Points on a hilly landscape, in no order, each with its height.
A ball rolls from a point to whichever of its 2 nearest points has the largest drop for the distance, and stops where none of them is lower. Distance is the straight distance between rows; heights are no part of it.
(379): 125, 126, 81, 104, 124, 127, 72, 119, 177, 162, 86, 156, 186, 102, 107, 152, 122, 189, 86, 149, 176, 160, 114, 139, 156, 146, 134, 151, 95, 190, 146, 101, 124, 161, 114, 145, 86, 141, 157, 167, 141, 143, 135  (h 754)
(204): 122, 149, 167, 169, 161, 117, 193, 121, 137, 112, 127, 107, 138, 164, 114, 133, 124, 102, 156, 128, 129, 96, 129, 131, 93, 171, 180, 97, 174, 81, 141, 103, 134, 81, 164, 101, 145, 108, 146, 150, 104, 75, 114  (h 615)
(770): 135, 109, 93, 120, 89, 130, 132, 110, 153, 126, 137, 156, 164, 106, 113, 94, 126, 143, 118, 132, 139, 147, 122, 105, 166, 157, 109, 161, 20, 185, 100, 161, 144, 208, 111, 153, 97, 179, 169, 132, 79, 101, 110  (h 614)
(271): 119, 160, 130, 90, 152, 90, 134, 140, 109, 135, 103, 84, 117, 134, 182, 118, 151, 143, 169, 143, 147, 122, 113, 122, 147, 84, 133, 76, 197, 87, 123, 134, 185, 104, 124, 108, 99, 53, 66, 94, 169, 102, 93  (h 582)
(441): 138, 140, 170, 176, 155, 133, 181, 115, 110, 107, 180, 92, 135, 157, 168, 143, 105, 116, 150, 107, 168, 90, 113, 149, 111, 147, 204, 103, 192, 96, 171, 84, 147, 89, 152, 86, 145, 114, 138, 153, 125, 89, 135  (h 588)
(705): 109, 150, 143, 110, 124, 79, 141, 69, 123, 89, 126, 85, 94, 155, 110, 158, 154, 134, 147, 140, 122, 133, 177, 64, 89, 111, 123, 129, 119, 73, 96, 141, 127, 119, 115, 107, 81, 119, 117, 103, 142, 115, 115  (h 663)
(511): 154, 117, 160, 119, 174, 97, 142, 91, 142, 137, 85, 151, 119, 98, 140, 61, 153, 123, 104, 123, 151, 119, 162, 164, 90, 181, 95, 59, 123, 105, 125, 136, 112, 80, 152, 176, 158, 102, 125, 138, 99, 98, 138  (h 782)
(372): 131, 119, 128, 122, 101, 121, 142, 66, 161, 135, 114, 152, 116, 83, 121, 61, 113, 135, 87, 110, 138, 112, 126, 142, 107, 141, 75, 126, 45, 119, 91, 161, 135, 148, 116, 172, 113, 167, 148, 123, 52, 100, 114  (h 666)
(640): 94, 175, 146, 101, 109, 91, 140, 116, 118, 119, 110, 87, 122, 134, 131, 139, 165, 135, 167, 150, 90, 104, 140, 58, 121, 109, 128, 149, 146, 86, 105, 149, 160, 141, 118, 114, 82, 111, 98, 73, 122, 106, 106  (h 638)
(440): 98, 154, 128, 143, 108, 120, 36, 174, 81, 117, 142, 155, 114, 126, 102, 143, 153, 111, 150, 161, 89, 144, 128, 109, 176, 96, 146, 184, 108, 150, 128, 134, 143, 185, 136, 118, 96, 175, 146, 93, 123, 112, 142  (h 435)
(703): 99, 135, 91, 111, 124, 121, 166, 151, 97, 127, 87, 142, 130, 100, 145, 101, 141, 122, 136, 145, 113, 93, 131, 125, 167, 108, 165, 104, 161, 111, 102, 206, 142, 154, 157, 109, 60, 105, 111, 77, 102, 71, 96  (h 503)
(219): 155, 146, 140, 104, 150, 105, 164, 161, 137, 110, 87, 161, 111, 149, 153, 61, 174, 107, 137, 131, 139, 98, 123, 93, 97, 195, 143, 107, 135, 120, 181, 203, 146, 116, 157, 148, 75, 113, 111, 101, 91, 83, 127  (h 631)
(1001): 115, 129, 113, 164, 141, 129, 168, 142, 143, 91, 86, 98, 120, 163, 107, 102, 119, 113, 132, 146, 141, 109, 137, 83, 109, 129, 147, 148, 120, 92, 164, 151, 123, 143, 155, 103, 67, 114, 175, 99, 92, 72, 97  (h 385)
(639): 148, 156, 129, 155, 114, 121, 114, 159, 154, 145, 125, 129, 135, 198, 77, 150, 104, 115, 143, 143, 131, 117, 98, 102, 123, 122, 115, 198, 134, 135, 148, 123, 101, 110, 109, 114, 149, 155, 139, 113, 155, 155, 97  (h 458)
(525): 148, 181, 166, 135, 137, 95, 170, 120, 126, 95, 82, 149, 82, 180, 115, 94, 126, 115, 160, 126, 123, 80, 111, 88, 82, 154, 115, 156, 147, 66, 132, 156, 148, 64, 135, 156, 123, 139, 132, 102, 90, 89, 114  (h 558)
(659): 126, 107, 105, 116, 123, 134, 62, 104, 118, 141, 166, 122, 128, 55, 113, 162, 114, 154, 73, 110, 134, 171, 151, 205, 167, 130, 138, 108, 49, 171, 109, 102, 125, 191, 139, 133, 125, 166, 140, 153, 154, 131, 172  (h 601)
(477): 136, 138, 127, 138, 140, 108, 120, 108, 130, 106, 110, 101, 103, 137, 138, 161, 154, 159, 135, 133, 154, 120, 161, 81, 87, 134, 115, 114, 119, 108, 160, 124, 108, 132, 110, 124, 79, 113, 116, 92, 160, 105, 102  (h 684)
(987): 120, 146, 153, 73, 165, 92, 143, 103, 147, 114, 88, 92, 129, 142, 157, 110, 163, 128, 140, 142, 136, 120, 142, 96, 116, 125, 132, 55, 169, 74, 102, 125, 162, 73, 145, 131, 120, 59, 93, 130, 147, 106, 94  (h 608)
(431): 135, 163, 128, 89, 67, 141, 141, 143, 124, 100, 98, 171, 99, 151, 125, 94, 152, 132, 139, 121, 110, 124, 109, 52, 90, 138, 75, 213, 80, 143, 129, 174, 140, 118, 97, 185, 116, 175, 130, 91, 95, 112, 116  (h 557)
(218): 112, 71, 64, 117, 125, 161, 151, 161, 96, 129, 143, 99, 204, 161, 153, 138, 102, 151, 118, 139, 132, 156, 96, 157, 170, 111, 150, 139, 138, 189, 139, 39, 101, 154, 128, 141, 150, 148, 159, 168, 179, 177, 140  (h 239)
(751): 131, 144, 131, 178, 106, 143, 84, 180, 120, 145, 170, 123, 151, 168, 95, 164, 106, 109, 161, 156, 110, 113, 95, 115, 166, 104, 131, 181, 153, 166, 147, 102, 111, 110, 107, 84, 205, 137, 130, 136, 170, 189, 103  (h 423)
(732): 120, 97, 122, 126, 121, 123, 165, 131, 160, 122, 107, 108, 176, 150, 128, 128, 175, 123, 127, 122, 73, 116, 122, 72, 123, 184, 108, 107, 159, 113, 143, 143, 144, 144, 117, 127, 152, 79, 136, 127, 94, 99, 118  (h 669)
(106): 139, 105, 144, 136, 133, 124, 155, 134, 175, 125, 99, 106, 162, 144, 171, 116, 173, 137, 157, 114, 109, 107, 105, 94, 94, 191, 102, 103, 169, 110, 163, 143, 146, 86, 116, 143, 201, 72, 88, 156, 95, 117, 93  (h 693)
(783): 124, 104, 57, 101, 116, 140, 89, 112, 183, 129, 113, 138, 183, 73, 98, 133, 109, 150, 96, 145, 148, 169, 153, 160, 178, 147, 117, 167, 72, 210, 166, 141, 135, 175, 151, 118, 60, 90, 170, 154, 111, 135, 157  (h 739)
(843): 120, 131, 91, 78, 153, 138, 92, 180, 125, 143, 86, 103, 136, 125, 175, 129, 155, 158, 151, 124, 153, 141, 120, 126, 157, 84, 122, 104, 204, 119, 157, 120, 156, 112, 113, 129, 101, 87, 66, 101, 173, 125, 106  (h 559)
(65): 151, 133, 167, 139, 127, 150, 137, 144, 113, 127, 124, 135, 96, 159, 128, 128, 102, 103, 130, 129, 157, 123, 144, 156, 111, 108, 115, 107, 157, 87, 131, 112, 79, 66, 117, 123, 168, 138, 92, 114, 177, 154, 134  (h 660)
(558): 139, 162, 140, 126, 151, 99, 151, 110, 136, 98, 96, 127, 55, 187, 85, 99, 100, 117, 128, 143, 151, 97, 152, 128, 84, 118, 127, 136, 128, 81, 128, 142, 100, 51, 132, 127, 92, 128, 147, 92, 131, 96, 120  (h 593)
(893): 116, 118, 87, 122, 117, 116, 89, 102, 130, 147, 147, 136, 136, 45, 120, 145, 127, 173, 97, 94, 162, 136, 132, 161, 162, 119, 133, 108, 95, 134, 110, 133, 158, 202, 109, 122, 79, 157, 141, 118, 136, 106, 150  (h 579)
(748): 121, 128, 92, 101, 103, 143, 125, 146, 111, 182, 152, 152, 143, 92, 130, 119, 118, 136, 121, 72, 117, 115, 86, 198, 190, 81, 151, 124, 152, 111, 59, 191, 213, 150, 116, 130, 77, 148, 89, 114, 108, 92, 117  (h 453)
(320): 98, 108, 146, 111, 128, 155, 27, 151, 122, 138, 162, 155, 96, 65, 93, 158, 119, 125, 82, 117, 105, 170, 167, 209, 174, 101, 173, 120, 89, 163, 124, 140, 136, 203, 156, 133, 94, 183, 121, 145, 129, 128, 185  (h 618)
(621): 91, 141, 103, 138, 111, 141, 69, 130, 127, 148, 115, 150, 130, 40, 109, 145, 132, 184, 112, 105, 152, 138, 159, 194, 161, 110, 161, 155, 70, 153, 137, 184, 161, 204, 151, 116, 23, 170, 124, 106, 113, 98, 162  (h 552)
(247): 153, 155, 142, 150, 106, 104, 167, 105, 130, 112, 104, 154, 94, 175, 137, 102, 131, 140, 140, 123, 106, 109, 100, 68, 39, 173, 95, 191, 108, 108, 133, 160, 127, 105, 105, 170, 137, 164, 129, 102, 83, 118, 106  (h 522)
(591): 120, 135, 170, 108, 125, 88, 180, 59, 147, 121, 152, 103, 125, 112, 168, 151, 117, 144, 133, 100, 145, 117, 119, 119, 103, 136, 138, 94, 165, 96, 82, 63, 144, 112, 116, 135, 132, 109, 118, 158, 124, 129, 135  (h 710)
(105): 142, 128, 117, 112, 141, 140, 115, 140, 169, 120, 93, 144, 122, 126, 134, 145, 125, 165, 126, 120, 157, 142, 135, 108, 101, 134, 131, 119, 149, 134, 161, 103, 117, 145, 112, 126, 109, 139, 120, 137, 159, 138, 112  (h 701)
(788): 124, 140, 110, 173, 125, 149, 82, 161, 98, 119, 188, 112, 97, 125, 159, 159, 111, 149, 135, 109, 179, 139, 125, 171, 141, 98, 194, 127, 178, 90, 151, 85, 129, 153, 104, 100, 104, 173, 128, 124, 174, 127, 170  (h 528)
(280): 130, 150, 177, 142, 103, 133, 114, 144, 117, 95, 170, 115, 87, 157, 109, 153, 99, 89, 152, 131, 129, 124, 163, 135, 117, 87, 146, 137, 177, 92, 100, 102, 101, 52, 117, 87, 156, 151, 89, 119, 181, 177, 134  (h 679)
(95): 120, 79, 96, 129, 130, 173, 119, 168, 73, 137, 202, 129, 170, 152, 146, 145, 87, 111, 120, 160, 106, 168, 87, 196, 172, 105, 187, 121, 131, 184, 125, 61, 98, 153, 150, 121, 188, 159, 181, 166, 160, 193, 167  (h 320)
(761): 113, 130, 148, 82, 129, 133, 130, 118, 117, 127, 172, 89, 145, 120, 145, 163, 144, 111, 120, 111, 83, 143, 135, 113, 169, 118, 93, 122, 153, 112, 72, 124, 164, 109, 90, 102, 189, 111, 88, 148, 142, 159, 132  (h 680)
(406): 123, 118, 91, 106, 140, 139, 134, 172, 113, 131, 125, 151, 136, 80, 157, 112, 145, 118, 115, 122, 136, 143, 130, 153, 174, 120, 162, 75, 173, 119, 126, 184, 165, 158, 144, 117, 62, 105, 107, 97, 126, 95, 134  (h 461)
(607): 110, 127, 152, 140, 142, 148, 173, 150, 151, 108, 139, 95, 149, 172, 103, 137, 135, 95, 124, 131, 106, 128, 122, 106, 124, 140, 125, 118, 157, 102, 140, 124, 121, 101, 127, 95, 159, 95, 147, 129, 130, 105, 108  (h 642)
(632): 115, 107, 76, 56, 144, 176, 120, 181, 148, 123, 79, 152, 134, 86, 155, 122, 154, 129, 87, 140, 117, 171, 161, 168, 165, 97, 146, 66, 174, 163, 137, 144, 128, 147, 145, 136, 71, 115, 93, 133, 152, 106, 153  (h 421)
(84): 131, 92, 114, 122, 151, 191, 130, 155, 126, 121, 113, 136, 96, 121, 128, 137, 111, 133, 104, 144, 145, 145, 167, 171, 108, 107, 111, 113, 121, 177, 161, 77, 52, 118, 125, 138, 141, 148, 125, 146, 174, 165, 148  (h 358)
(790): 98, 129, 130, 53, 132, 104, 126, 94, 152, 123, 100, 94, 117, 113, 154, 145, 161, 150, 120, 134, 121, 139, 160, 95, 124, 93, 106, 73, 157, 91, 82, 125, 133, 119, 115, 133, 109, 73, 99, 115, 145, 140, 117  (h 634)
(275): 164, 120, 154, 138, 135, 110, 149, 144, 112, 117, 97, 168, 118, 148, 159, 95, 196, 121, 148, 130, 101, 111, 146, 77, 63, 227, 104, 126, 126, 117, 184, 192, 126, 96, 130, 171, 128, 117, 123, 107, 100, 91, 121  (h 657)
(1014): 131, 128, 147, 158, 113, 140, 99, 155, 135, 109, 170, 167, 122, 122, 104, 162, 122, 106, 111, 135, 112, 142, 126, 125, 139, 131, 152, 130, 131, 171, 130, 125, 112, 195, 139, 115, 122, 171, 151, 136, 132, 143, 153  (h 384)
(866): 151, 109, 159, 77, 119, 151, 138, 119, 158, 124, 107, 131, 143, 111, 188, 127, 163, 141, 163, 93, 123, 117, 109, 70, 121, 156, 85, 116, 178, 140, 156, 129, 159, 92, 81, 157, 194, 73, 63, 137, 117, 159, 93  (h 714)
(439): 108, 176, 137, 191, 104, 117, 21, 166, 72, 123, 166, 155, 94, 112, 101, 149, 120, 131, 165, 127, 138, 138, 103, 150, 161, 92, 174, 190, 112, 108, 145, 123, 158, 182, 126, 119, 84, 201, 140, 105, 123, 125, 150  (h 468)
(819): 128, 101, 94, 92, 151, 207, 112, 165, 145, 93, 91, 130, 117, 91, 141, 133, 127, 119, 81, 135, 130, 176, 202, 177, 148, 97, 129, 104, 140, 181, 179, 86, 97, 129, 144, 134, 90, 129, 118, 159, 153, 139, 159  (h 390)
(961): 140, 114, 122, 81, 123, 156, 128, 134, 122, 134, 129, 110, 203, 173, 131, 152, 93, 128, 127, 140, 110, 162, 82, 132, 173, 108, 161, 156, 133, 205, 128, 23, 141, 129, 137, 127, 166, 147, 136, 187, 189, 184, 124  (h 149)
(542): 80, 85, 99, 150, 152, 138, 157, 151, 98, 125, 146, 102, 154, 147, 84, 133, 97, 78, 80, 150, 76, 153, 124, 134, 162, 105, 137, 108, 139, 105, 114, 106, 123, 119, 163, 108, 167, 80, 197, 158, 105, 102, 130  (h 258)
(1026): 156, 185, 174, 121, 133, 119, 176, 159, 120, 94, 116, 163, 89, 154, 134, 91, 145, 81, 159, 140, 128, 91, 106, 98, 105, 138, 168, 148, 163, 89, 142, 179, 150, 118, 165, 125, 62, 139, 117, 101, 92, 80, 130  (h 596)
(526): 147, 117, 138, 113, 178, 144, 167, 104, 126, 154, 75, 122, 109, 147, 148, 82, 126, 143, 140, 131, 160, 83, 154, 160, 61, 152, 87, 74, 110, 120, 143, 122, 63, 33, 130, 171, 202, 89, 106, 132, 140, 159, 140  (h 751)
(1003): 127, 135, 147, 126, 113, 94, 160, 80, 145, 157, 163, 121, 145, 124, 134, 136, 117, 133, 114, 104, 121, 113, 97, 118, 119, 148, 105, 131, 138, 104, 88, 87, 150, 151, 93, 111, 160, 132, 131, 147, 122, 134, 113  (h 732)
(513): 135, 138, 143, 144, 141, 126, 147, 126, 119, 110, 135, 123, 91, 164, 54, 108, 82, 82, 107, 177, 112, 129, 135, 111, 125, 100, 109, 171, 70, 152, 102, 129, 67, 110, 165, 128, 120, 143, 203, 122, 105, 122, 130  (h 77)
(19): 78, 122, 110, 157, 127, 136, 150, 170, 100, 84, 134, 112, 122, 146, 108, 124, 141, 90, 137, 151, 81, 118, 149, 79, 153, 115, 167, 128, 150, 108, 155, 163, 127, 165, 148, 94, 87, 114, 173, 107, 88, 83, 105  (h 326)
(812): 141, 135, 101, 129, 123, 121, 109, 109, 143, 158, 115, 153, 186, 121, 144, 169, 115, 196, 101, 120, 173, 159, 93, 143, 131, 149, 140, 166, 108, 170, 147, 65, 111, 171, 112, 136, 139, 168, 133, 176, 165, 187, 138  (h 765)
(841): 115, 54, 65, 133, 138, 188, 139, 165, 126, 130, 114, 104, 171, 123, 152, 120, 115, 168, 110, 143, 162, 155, 148, 174, 128, 109, 132, 127, 122, 182, 181, 68, 77, 140, 127, 127, 129, 141, 153, 148, 167, 190, 138  (h 312)
(1037): 131, 149, 139, 85, 100, 155, 142, 123, 154, 157, 157, 162, 146, 110, 96, 105, 97, 98, 95, 70, 112, 138, 81, 160, 173, 103, 134, 122, 136, 101, 66, 146, 195, 139, 115, 128, 122, 155, 102, 139, 88, 99, 122  (h 396)
(190): 133, 132, 112, 54, 124, 112, 130, 126, 139, 131, 114, 115, 188, 187, 107, 165, 94, 109, 110, 176, 99, 167, 112, 114, 166, 104, 148, 151, 130, 184, 94, 63, 122, 106, 141, 143, 169, 109, 140, 161, 189, 151, 118  (h 225)
(994): 150, 95, 109, 130, 122, 165, 130, 129, 140, 165, 103, 148, 186, 152, 125, 150, 105, 176, 130, 147, 171, 163, 92, 150, 109, 143, 132, 147, 68, 217, 149, 88, 69, 161, 143, 139, 150, 163, 146, 173, 178, 207, 163  (h 750)
(567): 149, 179, 159, 181, 106, 118, 76, 124, 101, 137, 180, 129, 107, 141, 114, 195, 107, 140, 155, 134, 145, 130, 116, 133, 130, 123, 167, 165, 98, 176, 112, 75, 74, 132, 139, 106, 176, 211, 114, 161, 195, 188, 142  (h 443)
(149): 182, 99, 92, 158, 123, 151, 154, 86, 167, 161, 111, 159, 100, 95, 104, 138, 111, 159, 117, 110, 150, 132, 137, 157, 69, 158, 64, 149, 39, 207, 137, 134, 72, 164, 161, 145, 103, 106, 155, 139, 114, 186, 144  (h 723)
(842): 110, 179, 133, 108, 115, 112, 173, 120, 155, 98, 98, 99, 132, 160, 117, 138, 122, 113, 166, 133, 112, 89, 89, 57, 131, 97, 141, 182, 169, 89, 117, 156, 181, 128, 131, 98, 89, 89, 115, 106, 93, 81, 81  (h 610)
(502): 123, 131, 152, 120, 144, 105, 158, 120, 126, 110, 133, 101, 133, 224, 54, 140, 89, 82, 120, 180, 85, 126, 128, 101, 124, 125, 128, 167, 86, 135, 80, 126, 87, 85, 159, 112, 158, 123, 173, 130, 133, 156, 116  (h 186)
(1025): 157, 128, 160, 130, 160, 111, 135, 111, 124, 148, 104, 145, 76, 118, 130, 83, 90, 117, 106, 107, 192, 125, 151, 182, 112, 119, 105, 82, 122, 78, 137, 108, 100, 62, 115, 142, 138, 135, 95, 108, 160, 112, 142  (h 640)
(734): 142, 132, 141, 167, 131, 118, 155, 140, 134, 142, 116, 133, 115, 182, 114, 146, 114, 138, 146, 121, 114, 100, 115, 77, 71, 161, 80, 180, 125, 114, 155, 149, 102, 118, 101, 133, 165, 138, 128, 97, 128, 142, 109  (h 490)
(818): 140, 125, 148, 177, 124, 127, 95, 141, 116, 139, 164, 148, 110, 143, 101, 175, 117, 126, 125, 151, 111, 147, 126, 137, 123, 120, 142, 134, 79, 194, 121, 97, 64, 170, 149, 118, 163, 189, 151, 135, 179, 179, 150  (h 418)
(562): 118, 103, 112, 158, 130, 159, 114, 177, 98, 140, 164, 94, 127, 161, 127, 160, 108, 111, 131, 145, 105, 128, 124, 155, 154, 104, 133, 120, 169, 122, 124, 86, 97, 112, 98, 96, 199, 131, 149, 121, 167, 179, 126  (h 382)
(21): 99, 162, 116, 126, 133, 108, 190, 118, 134, 110, 112, 82, 159, 137, 133, 127, 148, 118, 171, 111, 93, 91, 93, 81, 147, 135, 172, 138, 171, 78, 130, 158, 192, 125, 168, 97, 126, 68, 119, 144, 57, 61, 70  (h 581)
(792): 128, 132, 164, 132, 102, 144, 136, 142, 114, 135, 183, 164, 108, 117, 101, 126, 99, 90, 116, 109, 105, 133, 112, 132, 151, 118, 138, 140, 125, 108, 92, 138, 151, 183, 120, 124, 102, 173, 132, 121, 102, 110, 136  (h 334)
(336): 143, 124, 139, 152, 151, 122, 144, 102, 101, 184, 100, 121, 131, 148, 160, 91, 133, 140, 149, 127, 135, 99, 130, 131, 74, 145, 83, 90, 141, 85, 124, 133, 69, 52, 100, 152, 224, 117, 96, 112, 134, 179, 119  (h 733)
(813): 93, 118, 143, 186, 147, 130, 149, 134, 103, 119, 154, 118, 109, 152, 67, 108, 83, 74, 109, 173, 88, 127, 141, 130, 133, 104, 147, 128, 114, 109, 123, 122, 79, 109, 160, 100, 141, 111, 209, 145, 74, 107, 123  (h 177)
(696): 93, 120, 114, 119, 108, 139, 100, 189, 101, 113, 156, 135, 137, 132, 89, 118, 138, 88, 133, 161, 68, 130, 135, 92, 176, 89, 127, 151, 119, 150, 113, 165, 148, 172, 129, 101, 100, 131, 152, 102, 96, 99, 116  (h 389)
(110): 123, 152, 123, 182, 124, 135, 18, 169, 91, 119, 161, 136, 128, 94, 118, 168, 130, 162, 121, 119, 165, 153, 111, 179, 155, 110, 191, 156, 122, 124, 160, 115, 136, 181, 119, 105, 108, 184, 136, 142, 137, 150, 178  (h 497)
(30): 185, 153, 136, 113, 164, 114, 114, 113, 138, 126, 100, 146, 57, 148, 128, 102, 104, 142, 126, 139, 206, 98, 142, 147, 75, 119, 114, 111, 130, 116, 169, 118, 94, 53, 121, 146, 80, 112, 121, 104, 162, 111, 130  (h 619)
(517): 124, 113, 107, 143, 91, 87, 116, 85, 146, 155, 137, 144, 157, 123, 135, 107, 128, 144, 119, 115, 108, 115, 107, 95, 135, 150, 67, 147, 105, 114, 114, 144, 139, 150, 70, 159, 166, 129, 124, 118, 92, 121, 94  (h 752)
(942): 71, 141, 86, 122, 128, 101, 181, 128, 94, 129, 75, 92, 150, 108, 155, 81, 166, 123, 163, 129, 104, 79, 106, 108, 167, 136, 182, 108, 175, 83, 107, 196, 173, 138, 173, 116, 84, 66, 125, 91, 87, 46, 70  (h 543)
(862): 98, 111, 106, 71, 131, 126, 119, 126, 128, 133, 117, 73, 132, 126, 153, 164, 158, 131, 120, 143, 113, 167, 166, 109, 163, 86, 83, 95, 161, 108, 76, 92, 140, 93, 92, 114, 177, 92, 98, 141, 173, 165, 117  (h 658)
(711): 161, 165, 186, 145, 141, 91, 145, 133, 120, 130, 140, 126, 120, 155, 157, 93, 144, 86, 151, 108, 138, 108, 92, 121, 125, 141, 115, 117, 185, 76, 142, 131, 185, 54, 132, 120, 161, 100, 74, 131, 113, 84, 131  (h 668)
(541): 150, 150, 157, 116, 164, 89, 181, 130, 159, 140, 106, 119, 140, 146, 145, 72, 149, 100, 158, 113, 154, 108, 91, 140, 110, 178, 171, 93, 180, 84, 155, 130, 180, 63, 168, 129, 153, 95, 117, 174, 95, 74, 99  (h 643)
(934): 169, 96, 86, 141, 109, 147, 143, 65, 191, 122, 104, 155, 126, 76, 124, 97, 112, 156, 114, 112, 137, 117, 142, 123, 92, 184, 53, 156, 53, 194, 126, 160, 104, 160, 137, 166, 76, 80, 178, 137, 68, 147, 124  (h 706)
(120): 104, 71, 102, 189, 148, 145, 111, 171, 89, 113, 184, 108, 132, 135, 115, 146, 118, 98, 85, 143, 113, 143, 128, 156, 153, 97, 141, 99, 159, 123, 137, 116, 102, 131, 123, 101, 154, 109, 195, 115, 112, 155, 149  (h 328)
(127): 137, 105, 172, 146, 125, 166, 56, 165, 122, 124, 139, 155, 86, 66, 111, 148, 107, 131, 107, 99, 137, 181, 172, 206, 139, 114, 154, 100, 98, 134, 146, 126, 109, 178, 141, 142, 134, 192, 128, 134, 171, 171, 192  (h 633)
(908): 100, 165, 151, 131, 142, 78, 163, 46, 134, 112, 140, 77, 112, 128, 139, 144, 135, 135, 150, 116, 129, 135, 160, 95, 111, 125, 151, 95, 151, 60, 70, 101, 152, 101, 120, 107, 107, 94, 104, 125, 116, 86, 145  (h 688)
(848): 119, 121, 82, 105, 110, 143, 74, 142, 144, 176, 122, 155, 161, 75, 153, 128, 161, 177, 130, 81, 143, 116, 105, 185, 162, 115, 129, 113, 154, 125, 114, 187, 204, 165, 93, 142, 87, 146, 77, 103, 131, 124, 128  (h 499)
(303): 119, 131, 108, 185, 115, 129, 25, 143, 106, 115, 136, 154, 118, 70, 104, 163, 134, 169, 124, 127, 151, 156, 151, 155, 162, 128, 162, 173, 63, 161, 148, 148, 149, 217, 166, 118, 61, 177, 151, 131, 116, 126, 175  (h 527)
(287): 136, 140, 130, 92, 101, 111, 120, 96, 150, 154, 128, 154, 123, 118, 71, 80, 99, 128, 103, 123, 134, 134, 110, 133, 139, 112, 106, 151, 41, 155, 84, 139, 135, 168, 111, 164, 116, 186, 150, 137, 98, 109, 110  (h 641)
(1044): 117, 68, 155, 149, 124, 185, 158, 160, 103, 127, 192, 161, 160, 133, 135, 127, 98, 100, 106, 135, 100, 148, 93, 178, 131, 122, 163, 106, 127, 151, 111, 105, 92, 172, 149, 105, 183, 160, 181, 155, 144, 195, 174  (h 311)
(101): 162, 116, 83, 163, 140, 162, 124, 103, 141, 180, 107, 150, 135, 112, 126, 156, 109, 179, 136, 108, 181, 145, 128, 176, 63, 126, 97, 140, 38, 220, 160, 110, 47, 145, 178, 156, 143, 146, 129, 160, 153, 217, 151  (h 736)
(538): 133, 125, 134, 115, 94, 109, 109, 83, 162, 142, 139, 125, 152, 111, 172, 125, 158, 141, 127, 97, 79, 104, 105, 83, 139, 146, 69, 127, 165, 107, 113, 153, 173, 106, 65, 166, 200, 95, 71, 125, 100, 140, 94  (h 735)
(385): 129, 145, 205, 143, 110, 121, 124, 104, 129, 87, 205, 97, 101, 132, 105, 183, 100, 72, 142, 138, 93, 116, 127, 113, 141, 76, 161, 167, 162, 124, 105, 111, 140, 86, 123, 62, 164, 139, 101, 136, 129, 172, 157  (h 702)
(390): 115, 130, 149, 64, 128, 110, 152, 108, 139, 128, 151, 113, 153, 184, 66, 160, 122, 88, 103, 174, 68, 152, 128, 77, 152, 118, 138, 142, 109, 159, 76, 125, 136, 122, 138, 116, 148, 101, 150, 146, 161, 138, 125  (h 278)
(997): 121, 132, 94, 93, 128, 137, 52, 158, 108, 149, 132, 137, 142, 79, 190, 160, 161, 178, 149, 93, 162, 135, 121, 153, 158, 103, 128, 112, 178, 109, 139, 134, 173, 148, 90, 144, 100, 132, 64, 96, 152, 136, 138  (h 531)
(925): 144, 81, 68, 147, 115, 122, 141, 87, 183, 129, 119, 131, 163, 85, 115, 142, 133, 158, 105, 138, 150, 148, 151, 113, 135, 173, 91, 153, 61, 206, 159, 139, 106, 184, 146, 130, 66, 91, 193, 145, 110, 142, 128  (h 724)
(160): 150, 101, 117, 175, 85, 136, 127, 46, 163, 143, 112, 150, 114, 66, 151, 61, 119, 148, 105, 109, 130, 99, 148, 139, 92, 161, 44, 141, 44, 137, 121, 156, 97, 147, 129, 182, 118, 110, 154, 138, 48, 124, 104  (h 687)
(571): 130, 131, 115, 115, 71, 134, 135, 134, 130, 120, 113, 157, 115, 117, 121, 91, 162, 123, 140, 130, 123, 136, 128, 68, 116, 143, 89, 170, 51, 175, 130, 190, 132, 189, 113, 157, 91, 175, 146, 102, 86, 96, 113  (h 587)
(283): 134, 124, 143, 174, 141, 135, 142, 138, 101, 106, 175, 112, 104, 131, 172, 131, 109, 130, 141, 105, 169, 118, 122, 165, 134, 124, 167, 81, 185, 87, 131, 97, 143, 126, 115, 106, 130, 146, 114, 123, 149, 112, 145  (h 556)
(1094): 131, 130, 160, 162, 131, 121, 150, 101, 78, 142, 151, 88, 122, 130, 177, 142, 146, 124, 161, 114, 119, 110, 155, 132, 94, 157, 90, 99, 153, 81, 105, 114, 117, 75, 93, 111, 221, 122, 75, 132, 150, 156, 133  (h 712)
(42): 141, 133, 176, 136, 127, 114, 157, 107, 121, 116, 155, 94, 123, 116, 158, 147, 139, 91, 151, 103, 113, 120, 106, 126, 128, 123, 93, 135, 172, 78, 111, 121, 170, 67, 111, 93, 203, 104, 68, 132, 124, 139, 130  (h 691)
(183): 141, 115, 140, 111, 159, 100, 128, 98, 106, 120, 79, 169, 93, 125, 152, 82, 179, 127, 142, 120, 107, 100, 172, 85, 49, 179, 86, 123, 106, 127, 166, 194, 112, 60, 124, 219, 154, 75, 133, 104, 108, 102, 140  (h 681)
(290): 139, 124, 170, 128, 193, 96, 145, 118, 96, 148, 108, 135, 99, 121, 167, 71, 181, 111, 142, 134, 168, 106, 180, 146, 73, 162, 105, 55, 123, 115, 159, 125, 101, 52, 128, 156, 192, 92, 110, 146, 154, 124, 133  (h 767)

Where does a ball stop that starts at each point below?
(908) => (961)
(862) => (792)
(106) => (19)
(477) => (961)
(711) => (19)
(379) => (513)
(30) => (513)
(994) => (513)
